Points, in no order, along strands that fork, close into loops and pass close to each other.
In the rows, zero is written as 128.
Points whose rows are less than 109 apart are linked; no others are. Some points are linked to none.
Dez: 142 119 130  99 168 142 124 125 136 148 108 120 116  91 130 161  93 154 118 139 124 105 152 113 139 152 116  94 110
dizen: 135 147 132 171 133 136 146 125 119 106 146 133 105 164  76 137 147 136 157 120 134 125 121 161  96 107 180 174 106
pubof:  94 114 120 149 126 131 120 128 116 133 148  91 129 125 116 111 146 138 109 146 124 122 125 129 104 116 151 139 180
bizu: 154 110 130 128 122 110 122  97 123 117 109 110 168 102 163 153 113 162 159 141 112 161 150 125  84 125 112 103 143
gebof: 178 111 155 125 115  94 116 133 155  84 116 142 104 143 135 127 109 128 131 106 131 142 110 177 162 135  87 116  90
Lapet: 134 113 142 103 150 148 149 103 139 141 123 117 115 103 126 136 110 159 133 124 111 127 158 139 185 137  88 114 111
Ruku: 135 145 160 131 137 126 130 176 168 127 152  90 127 160 112 124 148 147  78 177 159 151 102 160 145 119 134 130 141
vunu:  80 122 117  97 133  76  79 134 131 131 121 138 119 142 139 122  87 107  89 137 134 119 107 109  79 173 116  83 110
Lav:  89  95 137 105 121 101  91  74 100 138 131 113  94 141 131 109 147 125 102 105 120 123 125 145 124  83 151 150 112
segaf: 135 151 121  95 147  84 124 160 166 143 136 117 143 148 109 168 106 174 154 150 148 132  98  78  97 168 151  94 112
Kade: 109 132 156  85 156 159 138 111 111 161 112 142 117 102 148 143 107 112 100  97 122 112 174 127 106 110 166 110 119
zug: 131 113 140 117 126 124 144 120 140 139 136 106 142 114 159 120 103 166 137 147 122 165 127 108 171 130  88  96 135
legu: 104 118 153 106 116 116 107 139 128 133 125 131 130 138 158  91 114 100  79 109 132 138 126 132 135 127 124 109 146
tuzen:  80 120 121 124 117 103  86 112  92 145 142 123  88 170 128  96 131  96 100 130 149 128 100 129 115 106 155 165  94
Dor: 104 151 105 162 156 192 175 147 123 134 148 140 119 109  93 129 123 120 146 148 135 102 139 115 126 159 146 131 139
fugom: 102 125 112 145 134 132 120 139 124 137 132 113 147 105 103 135 138 135 113 125 118  84 138 111  79 149 161 116 198
ditiz:  94 132 122 132 106  97  91 159 130 127 124 137 140 153 134  93 115  88  87 136 140 121  97 117 113 168 121 106 149
vopog: 118 106 116 124 141 116  88 113 108 112 111 143  87 107 122 133 110 107 109  95 122  84 137 146 106 141 123 115 107
rinid: 142 113 111 126 150 114  99 143 149 108 113 114 132  95  97 166 129 152 102 137 126  63 124 128 110 168 144 102 172
mori: 113 159 138 139 135 158 165 167 139 140 134 149 160 123 135 126 113 110 121 139 125 137 150 125  91 148 123  91 156
roz: 146 142 143 167  98 138 158 154 136  84 133 167 148 142 138 101 129 101 160  83 118 153 152 159 122 145 111 127 159
lef:  69 114 111 145 136 111 128 101 116 134 171  88  97 144 117 112 111 159 149 163 118 164 112 111 109 115 141 141 110
vitu: 152 152 159 137 101 131 148 173 154 130 151 102 172 173 147  94 142 129 123 126 145 176 119 132 127 134 129 141 189
lavi: 162 110 132 111 129 104 104  97 107 136  92  97 140 109 125 166 148 162 137 147 124 125 128 140  99  85 153 148 122
tof: 106 103 114 115 156 126 100 140 142 128 120 118 109  91 104 135  99 131  74 124 112  62 131 121 133 173 119  83 161
Liram:  88 131 134 128 128 166 160 113 107 158 154 106 136 125 130 111 147 132 121 133 129 139 144 121 121  96 159 147 158
Toler: 138 137 134 159 102 145 147 180 148 101 130 166 137 129 137  88 121  88 130 104 122 132 129 133 165 162  92 112 159
nal: 148 140 141 135 139 120 123 164 159 114 133 121 105 149 121 133 129 136 104 183 152 150  98 155 152 130 102 121  86
dusim: 114 141 152  99 173 189 159 119 119 172 124 120 106 113 105 150 132 135 100 139 135 110 157 132 132  98 176 133 105
bonis:  94 107 124 128 130 121 128 102 130 103 141 136  96 124 140 105 110 121 108 127  99 151 135 162 161 131  54 100  86
gute: 151 144 146 110 126 179 172 127 125 158 129 116 148 119 127 140 160 138 146 114 132 128 153 123 149  95 166 163 160
tidib:  66 145 133 151 143 183 174  99 107 109 151 158 106 138 109 114 126  96 104 104 106 117 160 158 128 112 128 128 103
pubi: 154 121 136 118 125 113 138 115 142 120 130 148  85 158 116 121 107 135 161  91 108 145 120 154 157 125  94 135  55
tonum: 131 159 139 112 122 114 127 150 130 162 130 122 158 154 144 140 125 123 139 142 156 151 113  96  76 124 171 140 133
Bafom: 144 149  92 164 130 159 149 151 115 117 126 167 126 103 112 132 119 102 186 113 136  92 128  94 127 169 137 140 133
nize: 130 138 130 136 159 177 141 129 120 122 113 135 126  95 107 150 158 122  92 151 132 101 163 171 144 116 120 129 133
fim: 115 157 108 148 142 114 113 184 157 130 149 131 112 158 114 123 122 118 112 187 166 134  77 111 125 165 115 120  97
gugel: 112 141 110 158 113 143 163  85 129 125 154 113 154 131 124 126 177 139 161 145  99 158 138 153 140  98  90 161 142
derip: 105 135 143 118 154 143 136 166 161 145 146 114 111 133 112 124 121 138  80 151 142 115 118 129 144 142 132 103 145
vamap: 133 154 151 145 101 135 152 172 148 125 134 127 188 147 142  94 129 104  99 151 122 174 139 141  96 146  93  94 177
vose: 131 112 126 173 100 136 141 125 122  92 137 125 144 118 116  92 151 123 141  96 106 127 149 161 133 135 113 132 191
zupus: 142 160 132 181 129 149 182 140 139  92 151 140 143 154 118 140 127 139 170 146 124 177 144 163 113 126  98 127 104
bef: 108 119 111  96 148 145 132  77 117 177 122 100 111 104 103 146 155 153 126 162 107 111 126 114 182  94 113 163  97
nida: 106 136 150 106 135 138 128 105  97 153 112 139 130 136 149 142 134 112 104 135 130 143 152 143  83  76 164 133  97
leti: 112 118 123 111 117 100 122 115 126 149 130 138 136 130 180 101  77 130 158 115 128 170 120  68 116 149 108  92 104
viz: 137 110 103 110 141 130  93 161 138 132 118 142 111 108 134 128 106 105  79 121 139  68 106  96 167 167 108  99 128
dod:  76 100 102 138 133 130 103 120 101 122 136 144  82 113 119  87 106  84  99  85 109  96 131 125 120 152 111 112 120
gif: 153 158 157 127 116 144 141 179 154 121 133 157 128 151 126 125 129 101 142  91 149 126 131 128 117 138 174 153 155
kose: 115 130 151  93 124 155 145 110 130 143 117 144 135 114 158 120 156 103  85 127 115 141 151 164 185  87  85 122 118
vetu: 126 104 136 121 108  89 118 102 134 128 127 109 164 126 176 115 102 160 146 149 125 188 124 106 112 126  99  94 135
Nipul: 169 112 133 127 132 130 143 125 144 132 133  92 153 109 124 145 121 183 168 102 121 118 135 104 173 147 139 131 182
butad: 149 111 104 143 117 126 120 114 111 118 110  98 186  87 148 142 142 147 124 156 109 135 147 112  85 128 104 107 187
gusi: 103 125 115  93 153  91  87 123 119 158 117 130 100 137 126 153  91 129 116 142 137 106 115  96  65 139 153 109  78
Gibo: 104 108 109 172 111  85 100 125 124  90 150 118 109 143 119 102 117 129 142 142 121 138 103 138 106 151 110 129 138
kenud:  74 119 107 164 138 133 144  97 119  97 152 133 107 131 124 114 104 135 136 160  91 163 148 153 120 126  75 106  89
rut: 181 100 144  90 124 106 114 114 136 141 104 117 134 116 141 150 100 165 152  84 122 110 128  95 163 132 147 119 133
gom: 183 113 142 107 115 128 109 131 130  96  80 154 132  95 141 148 145 107 102 110 131  92 135 170 168 123 100 128 127
Mif: 104 104 128 100 126 129 126  68 109 144 121 129 117 105 138 109 125 129 151  67 104 122 160 116 138 115 140 134 133
Sal: 100 110 128 156 119 115 123  68 102  96 139 126 115 133 113 122 140 136 155  88 102 130 156 163  90 105 155 147 136
Fik:  79 115  98 155 117 122 142  87 120 123 166  97 117 129 116 110 150 156 162 164 104 165 119 125 144 105 103 153 128
nev: 129 116 172 102 103 115 122 111 134 115 117 135 136 138 165 105 144 110  92 106 124 163 141 173 158  94 106 122 126
Notif: 135 126 118 125 118 119 120  89  87 148 102 133 138 121 126 149 165 123 150 130 123 120 132 131  89  78 163 168 106
vuz: 105  94 126 140  99 102 110  85 127  98 139 133 122 125 130  77 151 120 134  77 105 136 126 155 154 118 103 135 158
giv: 140 148 106 111 139 113 128 183 169 137 140 116 165 136 117 159 130 152 113 160 148 116  92  80 134 174 134  93 154
Zunas: 140 135 158 102 112 124 132 159 155 137 145 140 110 163 137 101  97 119 154  63 141 134 116  91 152 146 173 148 149
Vifil: 100 142 123 167 115 120 150 112 115 103 148 156 130 158 143 111 112 113 158 134 121 181 133 141 102 124 101 124  86
vetiz: 113 139 121 127 153 111 126 111 111 150 122 125 123 128 121 166 101 141 157 163 125 142 128 108  44 117 169 121  82
Niv:  81 126 134 172 134 138 146  93 112  77 146 152 105 140 109 116 110 114 134  80  94 127 164 172  99 134 124 117 112
Nodut: 168 161 135 133 107 133 151 153 126 144 144  96 171 150 140 131 152 140 159 131 152 167 119 104  96 111 157 166 165
fiz: 180 133 147 121 123 129 123 145 145  96  98 167 110 131 127 140 143 102 108 125 136 123 123 188 171 120  88 126  77
vof: 164 125 121 141 100 141 136 163 132 121 129 113 165 123 146 117 159 127 109 144 140 128 111 120 177 124  99 132 180
tifo: 155 168 146 163 128 139 143 168 143  97 142 149 134 161 107 137 144 111 140 117 148 128 137 165  80 135 166 148 140
nuguf: 136 137 138 162 123 134 145  97 108  94 130 154 116 147 103 141 137 123 176  75 116 115 156 161  86 109 175 159 118
bugo: 133 124 131 126  85 122 114 139 118 131 130 127 154 146 156  91 169 104 118 114 144 142 112 116 157 107 131 164 175
Nefop: 166 133  78 141 112 135 118 129 105 129 101 156 141  98 127 147 152 111 178 129 135  91 114  94 157 137 113 156 126
Vofu: 135 149 147 123 166 184 153 131 128 145 123 106 127 113  98 160 172 147  90 161 138 117 157 166 131  86 162 147 122
Repe: 102 103 107  85 138 137 123  60 100 176 119 116 106  96 119 134 130 144 141 109 105  99 142  94 156 110 128 153 106
nez: 170 138  91 144 108 132 118 122  94 124 103 135 158 110 127 154 183 115 154 147 138 110 121 126 111 102 127 168 131
vopup: 132 124 134 159  97  84 115 115 123 105 149 118 124 174 129 101 132 137 172 115 136 167 107 141 110 126 138 159 130
gat: 106 132 131 132 138 151 131 100 111 107 113 152 122 116 129 143 151 103  83 142 110 119 158 189 139  98  92 119 103
dom: 191 130 145 109 123 146 152 124 134 139 109 106 166 108 127 156 165 163 153 118 128 126 144 135 173 109 131 157 160
rup: 139 107 115 110 165 141 100  97  97 134  83 138 103  77 111 166 120 130 111 128 118  75 162 140 120 137 127 126  99
Kopa: 112  96 108 139 123  94  97 126 134  99 139 120  96 131 136 103 100 128 108 155 123 136  93 132 148 153  68 107 104
nodir: 130 123 122 108 116 138 142 121 129 152 136 136 108 130 133 109 126 124 153 103 128 123 115  97 185 121 119 152 113
taf: 133 129 129 103  97 127 136  99 117 144 115 160 136 126 157 112 132 106 175  77 121 144 139  96 137 103 148 156 123
mivol: 175 120 113 104 141 141 117 164 147 141 112 136 127 115 144 142 112 126 103 137 151  99 100  83 205 150 108 107 111
lik: 127 103 121 104 119 111  88 122 106 149 111 107 158 108 160 136 141 123  76 147 141 103 110  98 132 106 143 124 161
zudov: 138  98 131 101 112 111 100  87 103 151 116  82 152 111 153 140 158 159 117 136 129 129 123 112 128  80 153 148 158
Nop: 141 167 149 114 162 117 144 145 152 149 117 121 140 146 105 177 115 160 151 162 135 154 126 126  48 122 174 112  82
posak: 137 146 126 107 167 158 138 167 167 163 132  96 148 105 117 163 135 159  85 180 146 114 117  95 152 140 142  96 140
pona:  79 137 127 163 142 172 162 140 121 115 165 140  94 144  91 100 132 106 107 125 127 111 134 152 130 132 146 138 138
Loke:  83 128 105 136 144 115 130 124 126 149 156 122 103 136 135 113  77 138 155 153 125 150 111  80 103 153 115 105  96
Gegok: 176 150 129 117 151 180 154 176 155 143 105 152 136 101 131 144 123 122 125 131 151 105 140  97 190 157 120 116 122
molib:  77 111 113 145 138 149 131 138 125 137 134 132 110  90 104 102  98 109  92 129  95  94 145 118 125 167 108  80 155
fimon:  88 143 112 142 125 127 120 141 108 146 154 139 100 161 121 101 118  96 132 137 154 126  99 101 103 137 163 159 111
raket: 107 111 140 104  93  99  82 130 123 141 130 113 128 165 159  75 131 102  98 104 153 143  96 108 163 121 146 155 151
pid: 140 162 146 111 132 118 139 158 149 139 121 140 168 133 141 154 118 128 141 125 138 134 142 117  70 148 151 101 150
rufiv: 160 153 140 126 158 108 138 159 179 122 130 108 127 135  93 170 116 178 162 161 134 142 114 125  94 150 150 105 101
bevo: 155 139 155 117 117  94 131 141 142 150 127 112 130 170 142 126 113 150 157 157 144 186  90 120 133 110 132 139  80
dazi: 117 127 110 113 129 135 132 121 121 169 141 101 108 129 117 126 150 147 127 164 139 126  92  95 185  99 124 154 103
tator: 114 161 117 146 140 110 109 171 146 120 143 150  96 166  91 124 127 101 122 144 166 106  95 128  95 165 158 137 103
soso: 180 105 126 116 108  89  94 128 128 110 108 141 116 126 131 133 115 129 163  65 132  92 112 106 147 143 152 145 139
Tosi: 172 158 122 151 107 143 143 187 138 111 123 160 157 137 150 121 144  96 138 146 155 143 115 131 144 138  97 133 140
pufi: 144 106 106 131 129  94  95 117 113 118 117 131  88 126 114 135 111 132 154 110 129  96 105 120 118 135 138 138  99
risuk: 161  98 136 101 121 107  89 125 126 115  89 124 136 100 149 150 136 121  70 133 145  90 114 149 139 119 124 117 144
Supib: 138 125 120 162 149 124 132 104 124  88 126 109 127 116 103 165 127 161 160 156 101 137 160 165  80 118 133 135 115
vula: 148 163 128 165 117 167 184 117 128 101 137 139 165 139 126 141 167 126 152 136 114 162 160 172 127 103  93 148 130
kepi: 154 106 117 116  96 108 100 153 131 121 114 147 165 124 173 110 116 103 113 100 133 123 102  77 176 150 120 114 171
lepu: 163 116 132 108 134 117 124  89 120 118  92 157 110 111 125 146 113 127 164  83 101 116 150 154 142 131 102 130  80

A fork is a point with three links, a tip a point with one. Leave the first point through the second and follow the links. Name the first fork or tip that comes.
nal, Ruku => legu
rut, Nipul => tof
Zunas, gif => Notif
rufiv, segaf => Lav
vopup, Gibo => vetu
lavi, zudov => lepu
Fik, gugel => vopup
Dor, pona => Zunas

How many points has the smallest loop of links through each point below? Write 0 if it is on no loop.
Liram => 14
vamap => 6
Mif => 6
gugel => 0

A piece is all that can be reached along the links. How many separate loops has the piece of each point below (a circle has one, a figure eight two, a Y none), and how many tips (points with one link)?
vetu => loops 1, tips 3
legu => loops 0, tips 4
bef => loops 1, tips 0
tonum => loops 1, tips 0

Name the points in between on the shortest way along the links from the first point to the second, in order.
lepu, Tosi => pubi gebof fiz gom risuk lik zudov lavi Notif nida Kade dusim Vofu nize gat kose nev legu raket bugo vof
dod, lef => vopog rup Dez Lapet zug vetu leti Loke
vose, Lav => roz Toler Tosi vof bugo raket legu ditiz vunu gusi vetiz Nop rufiv segaf giv posak derip Ruku nal fim tator fimon tuzen
kenud, bizu => Vifil zupus vula gugel Fik lef Loke leti vetu
gute, Gegok => Liram pubof fugom rinid tof viz mivol
Lapet, gute => Dez rup vopog pufi soso rut Nipul dom
